Each row is a point on a tangle of strands that fork, close into loops and nearly touch. The rows are in no order.
In the rows, 128 means zero.
Points whose rows are less than 104 apart are linked; no others are. Some points are linked to none.
Zufu: [119 110 111   8 120 145 132 166 181  82  64 139 112 161  60  90  98 138
 179 110 170]
Lor: [124 121  92 130 153 110 147 116 131 124 134 115 117 113 178  91 129 174
  97 136 137]
surag: [103 120 133 208 123 125 119 105 151 147 153 124 106 110 178  68 148 117
 109 138 127]
guva: [153 148 167 155 138 109  88 123 131 143 205 122 124 194 190 111  57 143
 106 159 166]
Nefor: [150 122 149 123 132 104 118 116 133 150 123 108  98 137 139 123 181 137
 113 118 133]
vomob: [167 167 180 180 141 132  67 155 134 139 195 114 143 181 170 139  20 136
  98 163 143]
Rimo: [102 115  95  49 127 128 153 134 182 126 124 124  79 147  74 112 120 142
 189 116 148]
lodo: [115  98 108  96 104 104 184 120 135 119 127 134 159 133 135 150 143 157
 121 117 123]
gos: [141 110  78 119 131  98 157 110 135 116 103 107 107  94 159  83 141 158
 131  77 141]
vog: [ 94 127 106 211  96 142 133 134 124 149 162 136 154  84 188  72 170 115
 110 140 122]
bek: [143 122  73  15 138 124 160 137 129  72  78 141 106 173  84  98 115 135
 192  93 167]
ves: [152 131 122 139 123 146 134 172 146 137  95  84 122  90 136 168 139 146
 124 115 116]
gaf: [115 112 141  98 131 138 113 145 195 153 146 141 131 113  88 147 134 108
 182 122 193]
libul: [ 90 121 158 156 102 110 140  93 164 168 190 139 105 129 127 113 112 114
 122 137 125]
Bagiz: [149 100 155 161 126  96  87 114 139 141 139 115 118 155 161 116 155 145
  79 164 108]
bobut: [145 138 131 120 135 162  78 146  90 132 110 113 146 124  97 181 104 170
  94 178 113]
Sot: [121 116 119 165 102 128 153  72 106 130  78 140 113 116 153 101 193 113
 128 116 112]
Gunav: [152 152 139 171  98 117  45 103  98 145 144 126 143 115 150 129  95 165
  70 177  94]
Lefu: [115 106  97 143 123 115 120 146 141 147 188 129 161  88 159 122 146 111
 133 127 116]
mitil: [116 127 160 187 125 140 166  76 139 131 148 156 156 137 132 140 141 145
  82 150 131]
voz: [146 110  99  82 140 109 131 176 121 106  66 114 131 121 123 150 130 121
 166 101 139]
nifu: [127 126 154 191  94 129 108 121 117 151 139 125 127 154 164 110 155 157
  66 193  88]
doteg: [131  97 157 119 172 126  43 148 171 121 156 144 164 152 118 141  64 138
 115 164 155]
Kito: [131 119  94 133  94 124 196 159  68  85  88 132 162 122 140 148 127  94
 137 108  59]
mem: [160 101  85 129 123 109 165 124 117 103  77 127 114 141 138 123 192  80
 176  99  91]
fivu: [121 134  45 105 121 109 199 122 109 116 103 102  70 132 151  80 161 112
 191 109 121]
lipar: [ 89 178 181 211  80 128  84 102  59 169 142 153 165 119 142 113 133 129
  87 178 119]
goki: [127 153 128 164  96 148  99 122 104 148 117 123 129  63 124 153 136 105
 118 122  90]
fule: [176 142  92 115 100 143 176 132  79 119  86 107  98 128 162 130 175  88
 162  94  95]
Bef: [156  99 116  64 126  91 150 156 164  97  82 105  97 175  87 118 173 115
 196  87 126]
Milub: [101 134  97 128 131 136 162 172  73 103 107 123 171  99 135 164 132  99
 143 119  94]
Nol: [128 134 187 129 174 126  65 142 150 130 181 150 146 180 130 133  29 122
 121 147 182]
milim: [144 151 119 141  89 142 140 102  53 137  71 126 111 101 153 136 177  95
 129 107 101]
zivu: [141 128 145 129 164 141 103 140 202 140 172 126 119 142 131 125  72 155
 130 135 198]
gifaf: [122 116 167 162 148 137 124  73 144 133 179 169 155 157 113 146 136 107
 112 162 131]
noged: [153 122  52  77 144 104 203 125 107  65  75 139 107 174  94  95  77  93
 230  97 133]
pim: [160 130 130  36 125 141 126 172 167 130 143 112 120 138 104 117 155 131
 149  88 170]
las: [104 132 143  98 121 136 132 152 103 152 110 106  89 136 114 157 145 128
 127 154  97]
Vab: [132 115 127 112 135 146 108 142 143 143 105 111  96 139 111 170 119 160
 112 183 107]
gad: [150 130 120  86 116 145 146 136 115 101 117 130 137 113 115 145 135 115
 109  85  85]
Muru: [101 189 173 251  94 156 101  96  87 143 177 167 152 140 153  91 116 101
  79 172 116]
Kitor: [149 129 144  41 125 171 110 171 160 133 168 141 163 135 108 146 138 132
 137 124 186]
Lok: [116 126  86 110 136 146 177 124 174 133 141 106  78 118 121 107 131 139
 178 118 145]
Vidu: [113 111 147  63 159 120 130 152  92  99  79 144 136 163  79 155 160  91
 159 117 118]
gon: [122 142 154 136 107 115 100  86  91 181 155 135 122 100 155 129 140 121
 122 127 152]
votib: [146 120 158 121 172 135  94  77 150 126 185 162 148 150 107 136 116 115
 117 130 171]
Ref: [112 125 145 105 144 143 100 143 158 147 176 137 129 100 105 136 123  92
 141 105 151]
Pab: [119 133  82  92 157 145 142 156  87  99  77 117 103 116 131 134 108 132
 125 141  83]
bolot: [125 131 135 145 107 135 123 105  86 135 143 134 161 154 147 151 164 152
  72 200 102]
Rir: [154 141 159 136 157 154 110 169 150 114 164 126 166 126 106 173 120 148
  96 144 130]
pifu: [105 110 140 194 115 128 170  64 150 124 103 158 127 118 131 106 174 135
  95 138 118]
Budat: [128 162 162 168 112 126  66 144 108 150 144 126 165  78 110 161 100 128
 106 124 102]
vime: [147 132 118 107 161 114 138  73 114 124 122 120 111 146 134 100 197 144
 118 108 156]
Fov: [122 117 146 178 158 123 110 113 168 129  91 114  95 106 113 140 118 140
  99 136 117]
koba: [ 97 106 116  73 164 132 124 149 173 121 128 135 102 136  87 122 104 144
 140 125 143]
Fede: [135 150 157 232 132 127 112 131 144 139 179 124 141 110 182  90 112 122
  87 129 134]
feli: [151 151 113 167 135 166 105 103 102 137 112 121 121  93 131 149 137 135
  88 150 107]
budis: [121 110 128  96 140 123 113 146 158 148  82 117 102 110 105 155 145 117
 187 106 162]
suzaz: [123 126  64 110 143 116 173 142 146 116 128  98 104 123 137 104 168 125
 204  92 150]
sabe: [136 112 102  74 147 121 146 188  82  84  55 114 130 146 123 146  91 111
 155 119  95]
tovog: [110 113  86  37 120 136 153 179 199  86 113 126 113 156  57  96 125 141
 218 105 179]
sonet: [133 149 106 142  90 153 119 104  37 125 108 146 166 124 143 164 163 132
 101 178  95]
mevup: [126 123  39  54 125  92 184 116 106  77 104 135 101 155 109  87 112 130
 215  86 148]
lepi: [164 128 139  74 119 123 130 130 147 128 126 102  99 132 119 118 152 131
 120  78 121]
med: [120 120 149 140 105 131 168 101 121 126 137 149 176 111 123 163 150 123
 105 121 118]
Zemi: [119 130 167 186 100 117 128 147 153 171 149 109 141 104 134 171 160 111
 134 129 124]
Dibe: [145 150 174 167 128 123  21 109 108 143 143 130 154 133 110 155  39 156
  81 172 107]
sibup: [132 151 151 180 161 140 142 163 137 123 176 110 169 110 141 147 136 135
  96 126 130]
tevi: [125  92  82  71 103  82 188 142 130 110 113 137 148 151 130 128 151 135
 170  98 130]
vodo: [162 105  91  72 113  83 187 161 116 100  87 100 115 184 120 114 150 107
 210  88 126]
seluv: [153 132 146 144 150 124  55 116 119 143 152 112 115 138 165 115 105 152
  75 174 123]
Sovi: [138 128 164  89 125 170  91 152 156 148 105 129 134 102  93 181  82 155
 130 126 183]
Tegum: [107 114 115 110 176 122 128 142 163 118 150 114 111 136 134 116  93 170
  99 145 130]
Guzi: [106 129 169 207 178 115  88 103 143 137 114 135 124 119 135 122 126 115
 108 153 139]
rona: [ 91 122 143 131 159 116 102 140 113 110 137 137 153 121 115 128 135 116
 100 144 100]
nuf: [175 114  63 113 142 100 186 123 111  64  71 117 114 152 140  80 139  76
 192  73  89]
veg: [122 153 147 111 128 131  84 154 112 150 149 135 153  65 115 144  98 120
 110  90 138]
San: [109 131 134  42 114 114 153 144  93 143 108 111  89 160 109 140 129 130
 146 124 125]
nute: [127 140 152 142 179 128 101 127 164 141 200 135 103 181 153 104  42 139
 130 152 181]
gobav: [140 131 154  66 129 144 119 183 136 126 168 127 173 136 104 165 111 147
  95 121 142]
mugod: [142 142 200 176 113 125  96 125 144 157 170 132 141 110 111 165 124 102
 114 113 127]
miku: [104 123  87 171  92 140 163 141 114 136 146 122 151  80 176 123 154 119
 123 142  95]
muna: [151 136 176 218 158 109  71 115 154 132 159 135 142 141 159 126  86 110
 110 132 141]
Zaka: [105 114 104 137 145 120 214 122 131  91  67 113 103 140 113 120 139 129
 152 106 109]
Ragev: [126 164 166 179  95 122  84  85  77 176 178 155 155 120 162 131 131 112
 109 167 148]
Fop: [132  92 131 103 178 132  65 122 147 119 136 151 162 127 101 155 121 135
 123 148 158]
Tevun: [115 122  86 141  70 141 177 148  77 114 111 146 165 121 168 126 166 112
 119 150  60]
musi: [126 139 161 175  83 122 109  62 137 170 205 163 112 139 164  93  94  91
 108 134 120]
Gepev: [144 142 130 107 116 126 109 100 134 180 160 130 120  86 153 139 118 143
 139  98 181]
Nom: [117 115  94 155 134 123 216  74 147  94  91 124 102 138 122  80 172 140
 151  93 129]
geli: [112 136  98  76 111 104 174 141  91 140  87 102  72 146 143 105 137 123
 166 113 109]
lamim: [ 87 174 149 209  98 151 129 113  60 137 120 150 144  84 157  70 155 130
  66 123 111]
nep: [ 97 100 115 135 132 115 175  91 175 136 160 128 111 130 114 102 138 135
 146 126 123]
tuzen: [135 126  91 130 113 154 124 106  91 116  76 134 102 117 130 145 127 140
  97 156  66]
pas: [ 94 114 147 168 133 105 177 141 131 108  67 115 119 144 114 130 153 128
 118 124  85]
sab: [101 105 143  49 164 141 125 173 147 101  88 135 135 159  72 140 130 127
 137 127 146]
mibu: [114 104 102 128 119  85 184  85 183 107 124 123 110 142  83  93 170 139
 178  80 130]
Kup: [ 86 157 153 206 113 163 119  85  89 131 161 171 142 110 146  68 124 111
  65 148  99]
kose: [159 121 127  99 128 166 131 157 163 127  92 123 128  95 101 196 108 148
 120 113 142]
bomeg: [138 146 155 121 139 167  63 138 126 142 105 126 142  90  76 195  64 151
 109 156 135]
kolup: [153 163 159 120 127 138  98 136 115 166 180 129 156  94 145 144  91 147
 107 105 178]

A tip is a point with one link. Name the tips that can be reached along the links from each point below, in the order of the rows.
budis => Zemi, lamim
Kito => Lefu, Milub, Fov
pifu => vomob, Bef, zivu, nuf
Bagiz => gad, vime, sonet, Dibe, sibup

A piece is all that can be reached along the links. How many separate loops has the piece of each point below (a circle has one, a figure eight two, a Y none), and how many tips (points with one link)?
Budat => loops 1, tips 2
las => loops 0, tips 6
votib => loops 0, tips 4
Lefu => loops 0, tips 3
nifu => loops 0, tips 5
